Points on a hilly landscape, in no order, each with its height.
From any point a climber steps to the highest of the 2 points nearest to it. It stops when none of these is higher. Distance is the straight distance between rows; heights are no part of it.
Z993: [22 -72 50 -49 33 14 -23 -20 -19 -6 3 -73 3 -8 -30 -3 35 -23 47 32 18 -23 17 -14 -15 42 19 10 12 -12 20 25 -13 -3 25 -16 -44 -6 57 23 18 -10 36 -10 2 -17 34 22 -21 35 -13]  (h 84.6)
Z966: [33 37 27 25 0 33 11 43 -28 -30 35 25 -7 37 23 30 -19 -5 -6 -4 29 -75 -6 -13 76 7 -2 15 14 1 -37 -44 32 47 -8 27 12 7 9 -5 49 12 -23 6 -14 -44 -35 3 -10 -31 4]  (h 20.8)
Z806: [0 9 -4 37 7 15 50 -36 19 -18 -5 -72 -5 13 -26 -16 -3 -17 -14 -14 6 17 -32 20 -43 -13 -15 -19 15 4 29 23 -41 16 22 -11 -16 24 14 -16 -47 -22 -3 -45 42 14 34 49 -12 10 -11]  (h 48.8)
Z249: [35 59 -44 -1 -10 5 14 -8 -13 -52 21 56 12 19 -4 12 -40 -42 -36 20 11 0 -13 41 17 -14 -34 -1 47 -8 -36 21 -32 34 -19 39 21 15 -21 37 -5 3 -20 12 -32 -2 -11 -2 -36 -15 25]  (h 22.6)
Z592: [13 -12 38 15 -31 27 -58 -39 -10 23 9 -23 42 13 22 8 -5 -64 33 0 21 20 -14 2 -39 22 -11 -37 26 23 2 -2 -2 -18 54 39 15 -5 58 3 -34 -36 5 -71 52 -7 54 20 -1 47 -36]  (h 64.5)
Z184: [30 5 -15 6 14 -19 32 -22 -3 -13 -31 -35 -34 -8 -39 11 -28 20 -28 -19 42 -52 17 -1 16 -27 -17 19 13 -14 -9 26 -29 34 -20 -14 -33 -1 7 12 13 42 -12 53 -56 -3 9 -29 -1 -45 -22]  (h 60.1)
Z951: [-28 4 23 14 -56 11 -56 28 -42 50 33 58 15 -36 26 21 -42 -29 24 36 -36 0 24 -12 -10 -23 3 16 -30 -10 -50 -37 39 -20 -6 53 45 10 19 -24 36 14 -24 29 0 1 -17 -47 2 -11 -46]  (h 23.9)
Z198: [-8 57 -20 6 20 23 40 -37 13 -44 22 9 -6 -6 11 1 -10 16 -43 -19 -36 22 -15 70 4 -49 34 -32 15 -38 19 1 27 14 -29 0 -31 22 0 5 -16 -12 -5 -33 -32 -23 -7 28 -26 -52 1]  (h 13.8)
Z218: [-17 30 -43 -13 -39 -15 -26 6 -3 50 7 36 14 -42 -17 10 -69 -47 -17 48 -37 33 -4 18 -35 -58 -53 9 22 5 -34 -19 -35 17 -41 -6 83 11 -57 -35 -67 41 -45 -6 10 23 -7 -42 18 17 1]  (h 32.7)
Z693: [1 -49 25 5 -35 17 -44 -16 -23 -9 -12 11 1 -53 -38 -12 7 -19 5 -19 -45 -33 27 21 -11 -24 30 -8 18 -25 1 9 20 -53 -2 15 -44 -14 68 -23 17 6 14 41 -30 10 -4 12 30 -12 -49]  (h 8.0)
Z525: [10 40 -38 22 38 12 100 -16 16 -36 -3 -79 -23 19 -29 -15 11 17 -48 -16 33 9 -13 4 -15 -1 -8 2 -8 12 32 37 -54 48 -15 4 -52 -4 -42 11 -14 -22 14 -15 24 -14 20 30 -33 -13 15]  (h 42.2)
Z803: [16 -55 29 -12 5 -31 30 51 14 20 -19 27 -41 28 7 25 10 43 -1 -2 4 -44 28 -12 23 10 31 -13 -7 -12 42 -14 58 -36 -3 -39 -4 -16 -30 24 53 27 10 19 -45 -46 -16 -19 1 -14 -8]  (h 37.1)
Z272: [29 -15 7 8 51 -12 65 24 -28 -21 -10 -38 -21 69 -2 -14 8 19 7 0 33 -2 -13 -48 23 -1 -5 -10 -16 29 32 11 -13 33 -33 -48 6 -24 -42 58 19 -17 6 1 -15 -10 -4 22 -31 -19 5]  (h 33.0)
Z246: [-52 -23 16 8 -4 -8 29 27 20 39 -18 -35 -39 -7 25 -23 28 42 29 -40 -43 23 0 -15 -27 17 42 -15 -33 12 58 1 42 -43 22 -32 -18 -4 -7 -7 -6 -16 12 -33 0 -51 30 32 16 5 7]  (h 65.6)
Z839: [38 -19 30 -37 8 36 -7 19 -9 -13 24 1 -11 12 -12 33 -1 -4 -12 19 37 -57 -4 -2 73 36 -3 24 19 -10 -45 6 3 24 35 5 0 31 33 -20 29 28 0 -13 -9 -29 -28 1 2 9 1]  (h 24.1)
Z717: [9 25 -53 18 -38 -18 -56 6 -3 27 11 41 6 -20 1 7 -30 -20 -20 37 -7 3 7 -1 3 -31 -46 28 -2 3 -39 2 -30 23 7 22 54 19 -22 -18 -26 49 -28 49 8 29 -6 -57 20 -2 34]  (h 30.4)
Z199: [-12 -25 41 -46 47 16 44 -43 0 4 -2 -26 -48 -53 -41 -8 11 61 -23 38 26 18 -8 7 -15 -9 25 0 17 -19 -8 50 -21 -13 2 -9 -13 66 9 -36 -3 -9 74 -17 -30 40 -30 16 15 31 -22]  (h 48.4)
Z575: [9 -36 18 3 26 -40 33 12 -3 15 -23 8 12 60 32 -23 -47 23 21 6 25 39 -11 -37 3 -19 -19 -42 -2 38 13 12 -1 6 -34 -64 46 -32 -57 71 -13 9 -14 -18 -34 27 6 -13 -13 -17 -17]  (h 28.9)
Z278: [58 -21 3 36 -63 13 -51 -29 1 -5 11 42 21 -20 -5 16 15 -87 -32 17 7 -45 24 4 -39 12 -13 -9 43 -11 6 -11 5 -19 38 58 0 8 44 -13 14 -6 -6 20 46 -7 18 1 -2 13 -1]  (h 14.8)
Z538: [-51 -26 8 -9 2 -28 -14 56 -2 32 7 -8 -16 -14 32 -11 58 38 41 -50 -32 2 35 -16 3 23 58 -5 -45 17 61 -23 59 -41 33 15 -28 -43 5 7 56 -21 14 36 3 -59 17 -17 26 14 20]  (h 73.1)
Z506: [-33 21 -11 -51 -5 -2 -16 -19 5 11 -1 76 18 -19 12 -25 -21 4 -7 3 -26 44 -21 48 15 1 2 -7 23 -38 -24 11 24 -17 -28 -16 17 21 -18 -6 -21 -11 6 -30 -55 33 -44 -3 -7 8 -7]  (h 60.8)
Z984: [-34 -6 -11 -23 -1 -37 1 -54 13 11 -27 -16 3 -28 -15 -28 -55 24 8 9 0 58 -23 13 -67 -50 -8 -15 10 -11 5 20 -28 -26 -49 -58 -11 -8 -34 13 -38 25 -2 -10 -58 44 28 -11 -1 -29 -30]  (h 60.0)
Z247: [-18 -13 15 -39 53 -9 18 -10 -23 -26 -23 -18 14 12 -9 -52 22 19 39 3 -22 49 -17 -32 2 -9 -5 -5 -12 -8 -5 12 -35 -13 -3 -50 -9 -21 -3 15 7 -31 49 25 -29 45 -19 21 -2 23 9]  (h 29.0)
Z216: [-22 23 -113 6 32 23 28 -18 72 0 -10 -61 10 5 -10 -28 5 11 -54 -12 4 25 24 8 -28 29 -22 5 -42 10 9 52 -46 20 24 40 -33 -32 -17 -28 -75 6 -20 -53 56 -1 29 -10 18 -8 38]  (h 45.4)
Z822: [-5 -47 0 -26 25 -30 -78 -14 19 65 24 -7 26 11 21 38 39 21 45 30 38 12 21 -45 -24 66 -2 13 -34 26 -4 11 3 -11 74 19 22 -24 30 7 14 9 11 10 44 14 26 -46 9 38 28]  (h 73.0)
Z876: [14 7 44 -25 14 26 -47 17 19 46 -1 -41 29 29 26 31 -13 -19 41 38 42 17 -25 -27 0 44 -18 4 -11 21 -34 4 -29 20 58 -1 63 23 22 -9 -49 -15 -15 -63 69 -6 -13 10 12 58 -16]  (h 57.2)
Z681: [-28 -14 10 51 -75 -3 -44 20 2 40 -22 -8 5 -17 -9 -17 -35 -42 37 -3 -55 15 -15 -10 -53 -45 -14 -2 0 11 -12 -22 0 -44 7 -1 31 5 12 -39 -34 8 -28 5 39 19 23 14 30 8 -45]  (h 48.1)
Z470: [-10 64 9 57 -16 35 0 -6 -5 -55 12 60 21 -10 35 -7 10 -22 -23 -32 -59 3 9 70 1 -56 21 -31 -4 -16 -6 -34 57 0 -32 39 -8 4 20 0 -6 -20 -13 21 -13 -22 -30 11 -12 -62 10]  (h 16.4)
Z496: [-4 -36 -61 4 3 -29 -51 -31 22 4 -44 -25 6 -43 -29 -8 28 18 5 1 0 -21 38 -32 0 -18 -13 42 -6 7 -13 8 -36 -18 34 -29 -26 -37 20 -6 6 21 21 89 -16 30 23 -32 49 3 39]  (h 2.6)
Z568: [7 20 -88 18 13 11 26 26 73 19 2 -9 -34 24 -15 14 -14 10 -50 -9 34 -7 6 9 -18 49 -37 24 -12 18 26 29 -28 32 6 30 28 16 -45 -13 -63 30 -55 -65 33 -12 21 -15 1 -3 23]  (h 54.2)
Z838: [-34 12 37 8 11 3 62 27 -10 -9 -6 -11 -28 11 8 -11 -17 52 19 -21 -38 20 -45 11 -4 -35 31 -17 -5 -12 8 -25 24 -22 -33 -46 7 19 -21 -22 -19 -10 14 -30 -16 11 -36 59 0 -24 -17]  (h 30.6)
Z580: [25 -30 -2 28 11 -4 27 1 18 5 -49 -83 -39 -2 -48 5 12 12 -3 -9 45 -59 10 -40 4 9 -17 42 -1 3 -5 18 -43 23 16 -30 -16 3 18 -9 -5 30 2 39 2 1 10 -5 9 1 -2]  (h 67.1)
Z649: [-16 -12 -7 13 -41 -47 -18 31 37 31 -7 75 -8 36 39 -4 9 1 16 21 -24 25 -19 -2 -39 21 -7 -17 -1 2 20 -18 31 -35 11 -17 51 12 -52 19 8 -4 -24 9 6 0 -6 -11 -7 -2 20]  (h 49.5)
Z548: [-45 40 -60 11 30 21 11 -24 11 2 13 -35 16 17 28 -21 -29 23 -17 -28 3 34 24 -11 15 3 3 -24 -48 27 14 16 13 34 3 21 -28 -9 7 9 -30 8 -33 -62 -12 -26 31 -13 3 -39 12]  (h 33.1)
Z353: [11 52 -54 18 -5 -5 2 -24 1 -30 24 21 23 33 19 -8 -3 -26 -38 -21 30 -10 16 21 29 16 -15 -13 -8 25 7 14 -21 43 3 60 -24 -36 -4 39 25 -23 -12 10 -6 -30 24 -22 -23 -16 32]  (h 27.7)
Z434: [16 30 54 52 -27 12 -9 81 -12 -21 36 60 7 -2 41 43 5 3 -1 11 -3 -76 -5 -8 39 32 11 27 -4 -18 -37 -72 54 3 4 58 21 2 6 -25 69 26 -10 34 24 -24 -42 -10 5 -21 14]  (h 18.1)
Z102: [-21 12 36 -4 -21 51 -18 31 -20 -3 14 64 18 -23 13 -10 -13 -12 21 -11 -51 7 -12 39 41 -16 33 0 14 -28 -40 -20 50 -29 -35 14 11 22 14 -38 -4 -15 18 -33 -15 16 -54 34 -2 -2 -57]  (h 73.8)
Z979: [11 -18 28 -53 77 43 56 -19 -20 -22 -3 -35 -26 -11 -14 2 19 48 -8 20 9 2 -12 -28 54 14 11 7 -5 -19 -33 39 2 16 16 -32 -11 40 22 -16 6 -2 72 -14 -40 10 -38 19 1 28 7]  (h 54.4)
Z917: [46 5 -4 17 -43 4 -43 -19 12 21 42 52 25 -21 25 49 14 -49 -39 13 28 -55 29 -2 -12 49 -30 29 11 -9 -21 -17 8 23 61 74 26 26 23 -13 34 21 -25 22 45 -11 11 -55 15 15 25]  (h 18.7)
Z163: [9 -3 42 -64 -1 -34 24 -26 -21 -20 5 40 8 24 -5 0 12 -16 0 27 17 37 -41 26 -9 27 30 -26 53 -28 25 -3 13 -26 -51 -38 0 5 -45 49 24 -55 35 -60 -35 9 5 33 -52 32 -34]  (h 40.9)
Z128: [15 -33 60 -8 52 58 51 32 -23 -21 -3 -68 -38 -5 1 -1 24 27 33 4 -12 -22 -19 -30 47 37 11 18 -16 9 -27 4 15 21 28 -21 8 33 35 -30 -6 -5 47 -26 26 -10 -15 54 1 30 13]  (h 60.9)
Z406: [21 -27 25 -43 -30 7 3 -41 26 17 17 16 -21 -34 -54 22 6 18 -33 30 20 2 -26 45 -16 19 17 13 44 -39 -16 48 -7 -25 -6 -10 5 75 -4 -51 -24 -8 44 -35 18 49 -25 44 4 39 -37]  (h 41.4)
Z11: [-43 -45 18 2 28 -23 -31 36 -7 58 18 7 8 18 26 19 35 53 39 -3 -4 5 22 -54 23 35 22 9 -58 40 7 -8 40 -37 65 11 20 -18 20 1 37 6 14 12 18 -2 -4 -38 15 27 23]  (h 80.7)
Z488: [25 -24 -29 -14 -50 -38 -74 -12 -12 38 -2 45 14 -21 -15 10 -48 -38 46 59 15 6 9 -34 -50 -26 -38 15 17 29 -35 -3 -32 5 -38 -5 61 -8 -21 23 -2 52 -36 52 3 40 33 -49 2 -20 -10]  (h 36.4)
Z864: [10 -18 27 -45 59 0 56 30 -47 -36 -22 -67 -26 -41 -8 -21 86 12 18 -57 -21 -5 6 -5 6 -21 38 16 -15 -16 64 -20 -11 4 -3 -39 -62 -33 -8 11 52 -32 56 72 3 -15 6 -3 4 21 35]  (h 6.4)
Z171: [4 55 -17 12 36 3 42 -7 -25 -71 -13 -40 7 -15 -2 -26 30 5 -30 -79 -20 -13 36 13 46 -42 22 -8 -31 -5 23 -6 -4 32 -23 10 -77 -44 13 8 12 -6 -12 47 -13 -29 -3 -2 17 -45 10]  (h 16.5)
Z117: [-35 -47 10 -16 -11 -13 -92 -9 -40 -4 23 37 36 -43 -7 -6 16 -16 29 -6 -23 -8 45 -3 -3 -8 20 0 -9 -6 -10 -17 25 -49 18 40 -38 -40 61 -7 48 17 25 66 -22 12 -1 -34 26 -3 -18]  (h 5.5)
Z712: [-29 6 -20 37 -39 -25 9 15 42 36 -16 1 -32 22 11 -14 0 6 6 -26 -12 19 -3 12 -41 9 -2 -15 -10 9 53 -17 23 -20 -14 -18 -10 4 -24 9 -6 -4 -37 -17 3 -27 40 13 -11 -21 -2]  (h 57.6)
Z302: [-19 52 -54 88 -39 3 -12 4 13 5 4 21 13 14 21 -9 -40 -49 -17 -10 6 30 -9 5 -30 -13 -42 -17 -14 37 -1 -35 -16 17 -16 42 32 -8 -23 -9 -15 4 -61 -10 42 14 25 -15 -23 -24 8]  (h 66.2)
Z248: [0 22 -21 78 -74 1 -34 -2 3 -4 -10 32 -1 -19 5 -6 -29 -68 -2 4 -35 7 3 23 -60 -48 -40 -12 4 -3 0 -29 13 -23 -25 28 21 3 11 -12 -2 7 -37 34 16 14 18 -2 -5 -34 -23]  (h 56.4)
Z438: [35 -14 -14 -23 -1 -1 -42 -23 33 17 -5 -20 12 33 -11 17 -3 -28 18 31 34 9 -17 -5 -24 24 -34 7 20 5 -22 38 -44 15 39 -2 38 21 10 6 -42 3 -12 -26 33 17 23 2 4 31 12]  (h 50.1)
Z629: [-16 57 23 83 -38 14 -19 29 -32 -6 38 61 20 -35 51 20 -10 -27 -1 4 -47 -8 22 35 -9 -40 4 -3 -45 5 -35 -54 58 1 -16 71 35 0 34 -12 24 -10 -20 43 14 11 -34 -28 2 -37 -9]  (h 20.2)
Z479: [-19 1 49 -12 -14 16 -23 57 -18 20 26 36 18 32 42 12 -6 19 40 23 -20 5 -38 -36 47 27 13 -3 -13 20 -46 -36 31 -5 19 1 48 18 -3 -27 16 -13 10 -46 40 0 -56 22 11 31 -9]  (h 30.5)
Z139: [8 -62 7 -34 -22 -35 -35 37 17 48 1 61 -20 2 16 46 -4 18 -1 16 25 -45 35 -18 -3 46 10 4 10 -13 8 -10 51 -30 32 -1 11 6 -3 13 46 45 -14 27 -39 -37 4 -59 4 -6 6]  (h 32.9)
Z725: [2 -23 10 17 -22 -5 -83 -36 -51 6 49 31 65 -24 -8 21 13 -33 14 26 -3 -1 25 -16 -9 -11 -19 13 -17 18 -37 -12 -10 -9 29 60 -1 -35 60 3 41 26 2 77 35 61 2 -53 11 7 0]  (h 3.3)
Z428: [23 -20 -16 -38 -1 -10 -33 -23 -21 -21 -8 8 5 -4 -37 9 -27 -10 -2 25 20 -17 13 -4 20 -25 -25 14 24 -11 -43 28 -38 11 -20 -12 -2 -4 15 20 12 38 0 54 -69 36 -8 -29 -1 -22 -7]  (h 53.5)
Z998: [31 -71 11 -26 48 -1 -22 -28 29 33 -43 -90 -17 -25 -28 7 29 10 37 29 42 -33 40 -53 -33 29 2 37 10 -1 22 38 -31 3 36 -31 -17 -23 41 19 0 15 29 35 -4 -9 42 -5 2 22 11]  (h 75.4)
Z603: [15 22 32 0 -6 -32 57 -3 5 -12 -4 -22 -66 -9 -16 22 20 35 -25 -28 14 -14 -3 54 -30 -41 50 -23 3 -38 71 -10 22 3 -63 -26 -55 9 -30 20 49 -16 13 23 -37 -42 10 10 -24 -38 -31]  (h 46.1)
Z612: [-22 -20 -28 3 16 -57 7 -4 16 22 -50 4 -31 -13 -6 -8 -16 46 6 -4 -12 37 13 -16 -22 -54 -10 -20 -18 15 13 14 -3 -44 -35 -75 14 -28 -42 25 -12 51 -6 57 -71 27 5 -33 1 -51 -13]  (h 69.5)
Z630: [-20 21 -13 86 -27 4 -24 35 3 14 1 -33 -12 20 -10 -12 -5 -14 19 -27 1 -7 5 -25 12 -4 -29 25 -43 54 -10 -23 -22 18 11 37 15 -11 19 -24 -9 13 -47 14 64 27 6 -11 12 -3 -2]  (h 77.5)
Z791: [-26 40 -46 -3 50 7 48 4 5 -1 5 0 -9 36 24 3 -50 52 -28 -10 1 27 4 -13 30 -29 5 -22 -18 17 8 8 28 42 -36 -18 -2 8 -43 30 -34 14 -46 -56 -54 -25 -16 2 -5 -63 8]  (h 28.8)
Z196: [5 -39 4 -41 -34 10 -70 3 -6 50 15 64 -4 -20 5 27 -26 -18 12 38 -2 -8 28 0 -11 17 7 16 16 -24 -34 7 26 -26 8 22 27 34 16 -9 14 24 -14 -3 -29 -6 -3 -31 8 12 -39]  (h 28.3)
Z86: [3 -12 22 -7 17 -13 -35 1 -16 10 44 -12 31 56 24 22 20 -8 37 32 43 3 -9 -48 16 67 -1 -4 -26 43 -16 -16 -4 13 57 14 22 -9 15 28 18 -26 -9 -34 58 -3 1 -8 -31 37 15]  (h 65.1)
Z904: [-2 -18 12 -24 3 -37 19 -43 6 12 7 -13 -52 -31 -23 8 -17 40 -18 6 17 27 9 25 -56 -33 25 -20 14 -34 50 36 -17 -14 -35 -39 -33 22 -15 17 14 7 23 12 -72 1 38 0 -8 -31 -30]  (h 52.2)
Z804: [-38 1 -1 -8 -45 25 -30 -18 17 60 -14 -6 24 -33 -8 4 -56 -30 -14 12 -35 33 -22 15 -46 -45 -35 -1 23 -16 -22 -17 -16 -22 -7 -22 51 10 -6 -65 -83 16 -32 -47 27 20 -4 -12 48 50 -44]  (h 40.3)
Z310: [24 26 34 15 28 -8 54 58 -38 -54 -8 -29 -21 26 3 -8 42 22 12 -58 -1 -67 -6 1 59 10 35 19 -13 10 36 -65 44 26 -39 1 -30 -49 -25 11 52 -31 1 32 22 -55 -23 33 8 -11 26]  (h 11.1)
Z765: [41 -40 39 56 -47 20 -35 -16 -25 -28 -7 -24 22 -29 -25 0 20 -57 -1 -38 -20 -54 26 2 -11 -22 -6 -17 12 23 26 14 -20 -16 26 37 -34 -26 81 -18 -21 0 -11 31 20 -5 17 17 13 1 -17]  (h 11.0)
Z81: [4 14 42 -27 -41 9 9 -27 -6 -3 2 76 14 -15 6 12 -18 -49 -9 25 3 26 -32 52 -22 17 23 -9 68 -39 8 -4 44 -29 -42 3 13 46 -12 10 -4 -45 15 -77 -32 4 16 37 -42 14 -68]  (h 49.4)
Z202: [0 26 -3 -9 17 -39 -1 33 5 -23 -5 58 17 24 9 0 45 33 -13 -8 -17 -11 17 1 54 5 -1 11 -21 -10 12 -29 15 -10 2 -2 -19 -38 -20 21 50 -9 21 69 -22 -5 -40 -38 8 -7 63]  (h 23.1)
Z17: [-29 13 35 -3 6 -8 -21 36 -32 -14 27 67 19 30 30 -8 30 28 31 4 -36 12 -16 -7 43 8 28 -4 -28 9 -17 -48 48 -23 0 7 14 -19 6 -1 43 -30 11 19 7 7 -45 9 7 7 20]  (h 26.8)
Z40: [-41 24 -16 8 0 -25 34 -42 13 -8 -27 -45 32 4 16 -48 -16 5 32 -26 -14 74 -25 6 -52 -39 -8 -35 -10 13 36 -2 -41 -6 -32 -44 -34 -38 -20 25 -23 -18 -7 -5 -2 19 57 20 -7 -20 3]  (h 51.7)
Z683: [7 13 21 0 -57 -16 0 34 20 13 -9 78 9 20 22 16 -21 -33 6 37 -7 34 -44 -5 -35 29 -14 -2 41 -7 -25 -23 1 -25 -18 -20 67 39 -48 -1 -15 -7 -23 -32 20 21 -23 20 -19 35 -13]  (h 41.9)
Z133: [-33 -3 45 -27 76 22 71 -10 -34 -5 -21 -44 -10 -6 19 -47 7 56 24 -28 -40 50 -29 -47 -8 -14 24 -22 -8 3 19 -3 22 6 -13 -50 -6 5 -6 6 -17 -42 47 -37 -28 3 -13 41 16 15 1]  (h 33.3)
Z460: [-10 -24 -5 31 -30 -37 -23 2 5 -20 -47 -11 -16 -47 -35 -19 36 14 -5 -27 -53 -22 18 12 -11 -37 8 17 1 -21 11 -13 -6 -47 -7 -20 -42 -21 33 -22 12 8 15 100 -7 22 -3 1 42 -12 7]  (h 5.2)
Z116: [-16 13 -1 8 73 29 87 -2 -22 -28 -16 -78 -30 1 -5 -28 20 41 2 -28 -12 17 -2 -38 13 -15 13 -3 -21 17 21 18 -13 44 -16 -25 -35 10 -9 8 -11 -23 13 -6 -6 -16 6 30 -18 -12 17]  (h 37.4)
Z87: [-13 65 -50 10 14 -44 6 16 12 -40 -36 11 12 -4 10 -27 52 26 -28 -56 -11 9 29 19 32 -28 1 4 -44 -7 23 -29 -13 13 -37 6 -48 -74 -36 27 41 -10 0 87 -6 -12 -19 -45 5 -32 48]  (h 19.8)
Z631: [3 2 10 -40 37 7 5 -19 -22 -18 18 -20 23 49 20 -12 13 5 19 17 17 21 -19 -19 31 43 7 -23 -12 19 2 12 2 26 34 -5 2 -6 4 33 19 -50 33 -52 7 -28 1 23 -19 41 45]  (h 58.3)
Z464: [-12 5 44 -9 -12 15 34 22 -3 5 -3 24 10 45 30 -3 -34 23 12 7 -7 29 -57 -14 9 10 6 -19 26 3 -17 -31 21 -5 -23 -37 50 19 -29 1 -20 -24 -2 -75 3 7 -33 40 -2 25 -19]  (h 35.2)
Z98: [3 5 -31 3 -24 10 -29 -22 32 26 14 27 1 -24 18 5 2 -1 -48 -27 8 -40 34 36 24 28 -11 4 -12 -18 1 2 23 17 43 44 -14 15 36 -25 12 21 -14 10 -14 -34 4 -41 24 -3 34]  (h 22.7)
Z566: [34 -51 -26 -37 -36 -8 -88 -39 26 36 -20 -7 3 -17 -31 10 -18 -33 43 49 26 -13 -2 -34 -66 -5 -12 24 42 2 -25 19 -42 -5 -4 -23 44 -2 1 20 -45 17 -8 18 33 48 49 -3 26 16 -31]  (h 43.0)
Z167: [2 -60 51 -19 -24 12 -71 -9 -16 1 6 -26 33 -6 -27 -1 12 -55 60 34 4 -1 11 -20 -38 35 18 3 22 0 -2 10 -7 -47 33 8 -12 -8 60 1 7 -17 16 -39 41 0 31 25 -3 36 -54]  (h 73.9)
Z111: [-8 17 -6 58 -12 34 -6 -17 27 20 4 -50 8 31 13 -15 -17 -52 8 -19 25 17 -12 6 -41 16 -28 -27 5 37 28 -1 -11 20 33 25 6 5 23 1 -60 -26 -38 -89 61 -15 61 26 -6 19 -17]  (h 56.2)
Z291: [24 27 -16 -31 20 -5 65 -9 10 -30 33 28 -25 23 -12 27 -38 29 -45 16 16 -2 -34 51 13 -6 -2 -8 33 -26 -2 35 -12 31 -20 -5 -6 45 -36 19 -28 4 10 -34 -42 -6 -16 19 -35 -15 13]  (h 17.9)
Z987: [19 -8 13 -14 29 -21 59 27 -20 -33 -35 -63 -5 9 -15 -21 69 -7 -11 -46 35 -65 2 -14 45 26 7 22 -12 -7 53 -26 -20 38 -18 -16 -52 -55 -29 13 64 -13 17 35 21 -43 1 -11 -8 25 26]  (h 8.8)
Z536: [10 13 -85 -20 46 -5 23 17 30 4 -18 -22 -13 4 -23 19 -38 28 -34 20 16 2 6 -14 20 -2 -42 33 -11 19 -39 58 -59 27 34 -11 24 3 -38 -5 -68 42 8 5 -5 33 -15 -29 23 7 53]  (h 54.1)
Z867: [8 58 -18 32 30 27 51 6 -6 -53 19 -28 -7 13 15 -18 28 25 -41 -54 -1 -46 -6 22 74 3 23 4 -7 3 19 -16 27 47 -13 16 -38 -17 -3 -10 15 -17 -9 -11 12 -45 -18 33 -5 -27 42]  (h 13.7)
Z432: [11 -1 3 3 21 -32 72 35 20 2 -36 -27 -56 -12 11 10 53 62 -29 -57 -9 -31 15 4 16 -16 47 2 -20 -22 57 -22 39 -20 -32 -46 -34 -21 -40 0 41 9 19 35 -24 -49 -14 -2 7 -25 14]  (h 41.3)
Z576: [17 16 -48 37 -5 -15 -19 -38 4 -26 2 -30 37 23 -18 -34 -7 -41 17 -4 35 17 6 5 -2 -11 -33 -3 -6 43 -8 22 -69 26 -13 23 -26 -47 2 37 15 -4 -13 40 19 23 46 -4 -22 -23 16]  (h 23.5)
Z144: [43 -33 48 -67 14 20 -2 0 -30 -24 20 13 0 13 -43 39 4 -23 1 55 42 -21 -12 -21 38 45 5 20 36 -20 -47 32 -24 -8 -10 -23 0 46 5 10 12 0 10 -29 -17 16 -40 13 -26 17 -43]  (h 28.4)
Z682: [3 -1 -33 -39 -20 -8 27 -16 37 22 21 40 -35 -43 -45 41 -35 35 -55 38 -3 12 -25 65 -46 -25 -9 14 59 -35 -21 34 -25 5 -13 1 36 74 -38 -52 -61 36 3 -32 -4 52 -17 2 15 13 -5]  (h 34.4)
Z251: [34 -26 49 -56 -7 -2 18 -19 -31 -46 23 16 -10 4 -36 15 37 -20 -7 24 15 -41 -13 35 22 31 38 2 46 -49 2 -1 14 -27 -26 -14 -45 16 -2 7 48 -21 39 -12 -20 -11 -20 28 -42 30 -29]  (h 33.9)
Z368: [-12 -21 37 45 14 20 6 56 -23 -1 -9 -57 -21 22 1 -20 -4 1 58 -23 -16 -11 -11 -37 24 9 9 7 -35 35 -13 -11 -3 6 27 0 -1 3 29 -15 -16 -14 -16 -12 37 -6 5 31 5 2 -4]  (h 68.5)
Z817: [-29 26 -79 11 4 36 -19 -44 38 28 3 -48 23 -29 0 -6 -31 -12 -33 -14 -6 37 28 17 -29 -22 -27 -24 -22 12 12 39 -8 14 31 30 -20 1 19 -38 -85 33 -39 -58 20 -4 41 -20 22 -26 5]  (h 38.6)
Z782: [2 15 27 0 -63 60 -20 -9 1 19 10 89 34 -49 33 9 -24 -65 -19 24 -26 18 -3 45 -11 2 0 1 45 -44 -24 -12 43 -38 -31 36 46 56 -3 -38 -16 -19 -3 -58 11 5 -30 29 -13 19 -61]  (h 60.7)
Z676: [-17 37 -68 27 34 15 34 39 42 1 -9 -1 -23 13 11 1 -4 43 -54 -16 21 -8 3 -12 55 25 -20 31 -40 20 -8 8 -14 35 8 19 12 4 -34 -24 -32 40 -27 -25 12 -14 -35 -19 16 -8 51]  (h 63.1)
Z899: [-6 29 -2 -50 6 12 -20 -50 -24 -32 27 42 53 11 29 -31 4 -20 -8 -5 -17 45 -10 44 23 5 11 -42 20 -18 -6 6 7 0 6 11 -12 -6 11 16 9 -57 32 -36 -28 2 -16 22 -20 30 15]  (h 50.8)
Z959: [6 5 -21 6 42 -13 22 0 -5 -42 -22 -43 29 26 -23 -35 24 10 15 -3 10 10 1 -31 35 -6 -35 8 -21 11 -10 24 -64 21 11 -22 -26 -34 -6 18 11 -11 25 63 6 28 -4 -1 4 2 57]  (h 25.3)

Call two points neighbours if one is among the 2 nearest of the other. Go from one point of each pair to the other, from neighbour to neighbour, staying as high as possible. Name the lowest point that can't be avoided.
Z353 and Z993 | Z576
Z630 and Z11 | Z717
Z11 and Z102 | Z899

Where does a climber stop that starts at each point below?
Z959 | Z993
Z272 | Z993
Z717 | Z11
Z434 | Z102
